Each row is a point on a landscape with many valleys, with its height.
From any point a ball rolls to the lowest of the 2 points nearest to it. It stops when none of these is lower. Distance is the straight distance between rows; heights are no part of it.
z_969: 2  -7  -15  -24  -1  -3  -5  9  -4  27  8  33  -11  -25  -7  -13  -5  -12  -20  -23  (h 3.89)
z_146: 14  -17  20  17  8  -16  -10  -11  31  -17  4  -9  -22  6  -4  8  31  18  14  11  (h 5.39)
z_741: -19  13  7  21  3  -32  13  2  21  -21  -10  -10  10  -24  -15  6  17  -20  -9  -8  (h 7.22)
z_528: -20  -1  -19  -16  -20  19  16  -3  -40  17  -2  14  6  8  8  -4  -34  4  -6  16  (h 2.86)
z_172: 8  0  -2  0  8  10  -13  15  -4  10  -21  8  -1  -25  -12  -4  7  3  -9  -18  (h 7.45)
z_351: -6  24  24  9  -15  -6  32  -8  -1  -20  1  -4  12  -2  11  1  0  -12  14  -12  (h 6.49)
z_202: 9  -10  32  16  4  13  -9  -8  16  -15  0  1  -11  -7  -5  16  13  28  48  10  (h 2.03)
z_119: -4  4  12  4  -12  23  9  -2  3  -4  -8  -2  12  30  18  10  -19  14  14  20  (h 4.51)
z_327: 24  -21  11  11  8  -6  -23  -8  14  -4  5  -15  -22  19  2  3  17  20  15  13  (h 5.63)
z_27: -2  7  35  17  -8  7  -9  -8  9  -27  -6  2  1  0  0  13  5  13  47  3  (h 2.41)
z_805: -4  3  0  -11  -8  0  -3  5  -7  15  6  6  8  4  -4  -10  -21  -7  -8  -11  (h 3.37)
z_950: -8  -13  -28  -9  3  14  -7  21  -16  12  -15  0  13  -5  -16  1  -13  8  -35  4  (h 5.38)
z_958: 17  -8  27  9  4  -21  28  -14  12  -10  -6  2  -3  -14  8  -3  5  -1  -6  -16  (h 6.91)
z_797: 3  -1  10  -13  -14  6  28  -19  -10  12  8  9  3  17  24  5  -19  -3  17  6  (h 3.78)
z_454: -19  24  -6  -1  -10  -2  25  20  -5  3  25  9  21  19  -6  -2  -25  -18  -22  -13  (h 2.13)
z_452: 2  -8  2  -16  6  22  -19  10  -5  12  -1  21  -9  -19  -1  -3  1  13  -1  -14  (h 7.60)
z_411: -19  16  7  15  -14  5  25  2  9  -13  2  -8  17  32  22  6  -15  3  10  17  (h 4.77)
z_158: -20  -8  -18  -3  -4  21  5  14  -13  5  -12  5  10  12  5  10  -19  16  -24  13  (h 5.04)
z_331: 26  -20  8  -11  11  28  -16  -4  -6  -7  6  11  -33  -8  13  4  36  33  23  10  (h 3.02)
z_972: -9  18  3  7  10  -24  23  8  8  -13  -6  -11  15  -18  -12  -2  9  -30  -18  -26  (h 7.46)
z_407: 0  -3  -43  -16  3  -1  -1  13  -29  33  -12  19  1  -24  -29  -17  -15  -17  -24  -15  (h 4.80)
z_965: -8  -5  -16  -24  -17  8  2  -2  -37  28  2  23  -5  -3  -11  -5  -23  2  -8  -1  (h 2.29)
z_652: -18  40  0  32  -5  -35  39  0  6  -17  -7  -36  17  4  -5  8  11  -26  -6  6  (h 5.98)
z_332: -6  11  23  8  -6  7  4  -19  1  -16  -9  -11  12  15  18  4  -3  6  43  13  (h 2.78)
z_743: 11  -13  4  -4  4  -15  9  -14  8  8  11  -2  -11  10  8  2  4  -11  -15  -5  (h 4.88)
z_457: 3  -6  -19  13  20  -9  -28  2  15  1  -14  -11  -2  -21  -20  6  26  0  -13  4  (h 6.30)
z_60: -4  -16  -34  0  19  8  -18  16  7  3  -19  -4  16  -7  -20  0  2  4  -31  6  (h 5.69)
z_304: -8  38  12  8  -25  -2  46  -3  -16  -15  8  -12  26  13  19  5  -9  -6  23  -5  (h 6.68)
z_398: -24  42  6  23  -20  -8  41  14  -3  -22  -2  -22  27  12  11  6  5  1  6  4  (h 6.87)
z_775: -6  -17  -23  -20  -17  19  -21  3  -35  16  -1  19  -5  -3  -7  -15  -20  0  -9  12  (h 1.78)
z_502: -22  37  -4  8  -12  4  31  17  -15  -7  2  -17  24  14  3  14  -8  -7  -14  -5  (h 7.07)
z_363: 25  -23  16  0  9  -20  9  -10  25  -4  8  3  -19  -6  6  -3  20  0  -13  -7  (h 4.45)
z_813: 25  -10  17  -26  -6  6  1  -20  -24  18  0  21  -9  -15  8  -6  -3  1  25  -13  (h 4.43)
z_891: 2  -9  -7  -13  3  3  -32  2  -2  12  10  7  -6  12  -8  -14  -17  -10  -8  -5  (h 3.20)
z_867: 7  -25  -27  -12  12  16  -45  24  4  2  0  5  -15  -10  -12  -6  10  11  -15  5  (h 6.27)
z_439: 27  -15  10  -27  -8  13  5  -5  -7  21  22  38  -17  -14  3  -17  -1  5  20  -9  (h 4.16)
z_883: 11  7  -20  17  18  -24  -10  -2  10  6  -18  -29  10  9  -14  5  7  -5  -14  19  (h 6.29)
z_947: -16  27  -47  -1  2  1  20  21  -23  -3  -13  -19  25  2  -20  5  -14  -16  -27  -4  (h 7.47)
z_460: -1  -1  0  10  5  -29  14  -8  9  4  1  -18  5  15  -2  2  -1  -16  -17  -1  (h 5.26)
z_513: -2  -13  -5  -8  2  -7  -26  -11  14  -4  15  -8  -16  24  15  -1  -6  -4  3  14  (h 3.44)
z_19: -14  -2  -7  -18  -23  13  14  -14  -20  9  10  8  3  21  18  2  -27  5  13  21  (h 3.36)
z_97: -1  -7  19  -8  2  17  21  -9  16  -4  -1  19  -4  3  21  14  -2  19  10  8  (h 4.48)
z_661: -9  19  -8  26  10  -32  29  -2  18  -7  -3  -35  17  15  -12  3  0  -16  -13  -1  (h 5.64)
z_900: -16  16  9  -4  3  -7  -7  -7  8  -12  9  -6  3  1  3  1  -2  -22  2  -6  (h 2.46)
z_240: -11  5  7  -6  -1  2  -16  -22  1  -10  14  -5  -13  8  20  -3  -6  -14  19  2  (h 2.98)
z_287: 5  -2  24  0  -5  -1  34  -16  7  -5  1  7  7  18  18  9  -9  13  16  1  (h 4.17)
z_45: -27  21  3  -5  -22  21  15  1  -4  -14  19  -2  22  31  22  0  -25  -3  14  18  (h 5.01)
z_863: 22  -22  10  -14  5  14  -4  -12  -1  1  10  17  -25  -3  17  8  17  16  15  -4  (h 3.48)
z_944: 33  -19  2  -23  -5  -1  -16  2  -6  32  28  43  -35  -18  -8  -27  7  -2  10  -19  (h 3.80)
z_310: 18  -8  -21  -12  13  6  -28  19  -7  25  -18  15  -6  -36  -17  -15  9  -1  -19  -18  (h 7.64)
z_729: -11  24  -10  8  5  -11  33  21  1  -3  -4  -3  26  -7  -12  6  -3  -12  -23  -27  (h 7.50)
z_521: 12  -4  29  22  -3  -11  -7  -6  8  -3  -18  -12  -5  -18  -11  2  17  8  21  -2  (h 7.12)
z_409: -6  -8  21  6  -2  10  5  1  20  -11  1  12  -4  -8  3  14  10  15  -4  -7  (h 4.81)
z_898: -8  -11  17  8  10  5  -18  -2  31  -17  4  2  -15  -5  5  15  18  15  7  5  (h 5.08)
z_854: -3  5  -26  19  20  -26  9  0  22  -2  -15  -27  26  6  -23  8  5  -14  -19  6  (h 6.00)
z_723: 20  -14  18  8  6  16  -20  -2  9  -11  -5  4  -22  -6  2  14  28  39  29  7  (h 2.53)
z_838: 23  -15  7  -5  15  -3  -9  -5  12  3  7  11  -28  -12  9  -4  29  3  -8  -3  (h 4.00)
z_954: 7  1  30  1  -11  -23  42  -6  1  -9  3  0  15  -8  0  -4  -10  -12  4  -20  (h 6.69)
z_852: -6  10  9  1  -5  -1  22  4  1  6  6  11  13  11  4  5  -19  -3  -13  -8  (h 2.87)
z_151: 4  -16  -38  -3  27  7  -33  17  20  1  -12  -6  -5  -14  -25  1  18  5  -26  12  (h 5.99)
z_220: -31  21  -15  -4  -4  -5  -6  7  4  -10  2  -10  20  -4  0  -1  -6  -28  -15  -3  (h 1.69)
z_276: -16  2  -12  6  -1  9  -24  -3  -10  -8  -9  -25  5  25  9  -1  -13  0  0  27  (h 6.66)
z_573: 1  -13  1  -9  -6  13  -33  -3  -9  6  12  10  -9  8  0  -6  -18  7  14  4  (h 2.81)
z_839: 30  -19  22  -10  -3  9  -26  -3  0  4  28  13  -17  18  -4  -9  -8  13  30  -15  (h 6.04)
z_233: -16  21  -19  1  2  4  19  23  -16  1  -8  -5  25  2  -8  5  -15  -2  -20  -6  (h 7.27)
z_61: -13  8  -28  -18  7  3  -6  14  -11  20  6  25  2  -21  -18  -13  -15  -22  -28  -19  (h 4.36)
z_627: -12  -1  2  6  -5  25  -3  6  -7  -7  -11  -1  12  11  8  13  -13  27  0  14  (h 4.75)
z_683: 10  -35  -37  -24  6  24  -57  21  -14  -7  8  7  -28  -10  -5  -20  14  8  -11  12  (h 6.46)
z_127: 21  -17  -12  -27  2  10  -19  12  -3  31  10  39  -25  -30  -8  -29  4  -2  -10  -20  (h 3.39)
z_162: -1  5  10  29  10  -24  7  -4  19  -2  -17  -13  -5  -32  -17  9  32  -4  -9  5  (h 6.92)
z_426: -8  2  -18  18  3  -9  -6  1  1  -5  -14  -25  8  22  0  2  -5  1  -10  21  (h 6.51)
z_437: 31  -16  16  5  10  -3  -25  0  4  5  12  -2  -16  5  -5  -13  5  11  13  -7  (h 5.86)
z_868: 6  -7  -6  3  1  9  -19  -12  -13  2  -12  -19  -8  9  8  -2  -1  12  12  22  (h 6.82)
z_648: 11  -22  9  -19  -2  7  1  -31  6  0  10  6  -23  5  31  3  13  6  25  14  (h 3.93)
z_236: -18  22  4  5  -3  -17  18  9  14  -9  24  -10  21  21  0  -6  -18  -27  -14  -18  (h 2.84)
z_403: 11  1  16  14  12  -5  -18  4  0  3  -17  3  -1  -25  -15  0  18  1  5  -13  (h 7.29)
z_123: -9  -18  -17  -20  -6  24  -37  -2  -22  -1  -2  6  -17  -3  10  -8  -9  8  5  14  (h 2.35)
z_365: -16  34  18  24  -8  -25  28  -15  -3  -18  -11  -23  9  -9  6  5  13  -17  9  -4  (h 6.28)
z_744: -30  38  -17  11  -4  -15  11  18  13  -15  13  -19  30  14  -8  4  -4  -25  -14  -4  (h 2.54)
z_468: 13  -9  -4  17  16  -21  -15  -3  18  1  -16  -11  -16  -25  -11  15  39  4  -11  17  (h 6.60)
z_325: 21  -8  20  -19  -8  -4  20  -23  -16  12  5  7  -6  8  13  -8  -9  -2  24  -7  (h 4.14)
z_436: 15  0  18  12  2  0  -7  -15  -10  2  -13  -15  -7  6  3  0  4  9  20  3  (h 6.96)

For each start below, name the point where the ball stops.
z_972 => z_119
z_327 => z_775
z_867 => z_119
z_460 => z_202
z_813 => z_775
z_958 => z_202

Call two points neighbours if one is among the 2 nearest of the other. Go from one point of each pair to the other, from neighbour to neighbour, staying as low as possible. Name the highest point that can't be avoided.
z_220, z_454 => z_236
z_454, z_127 => z_813
z_775, z_220 => z_805
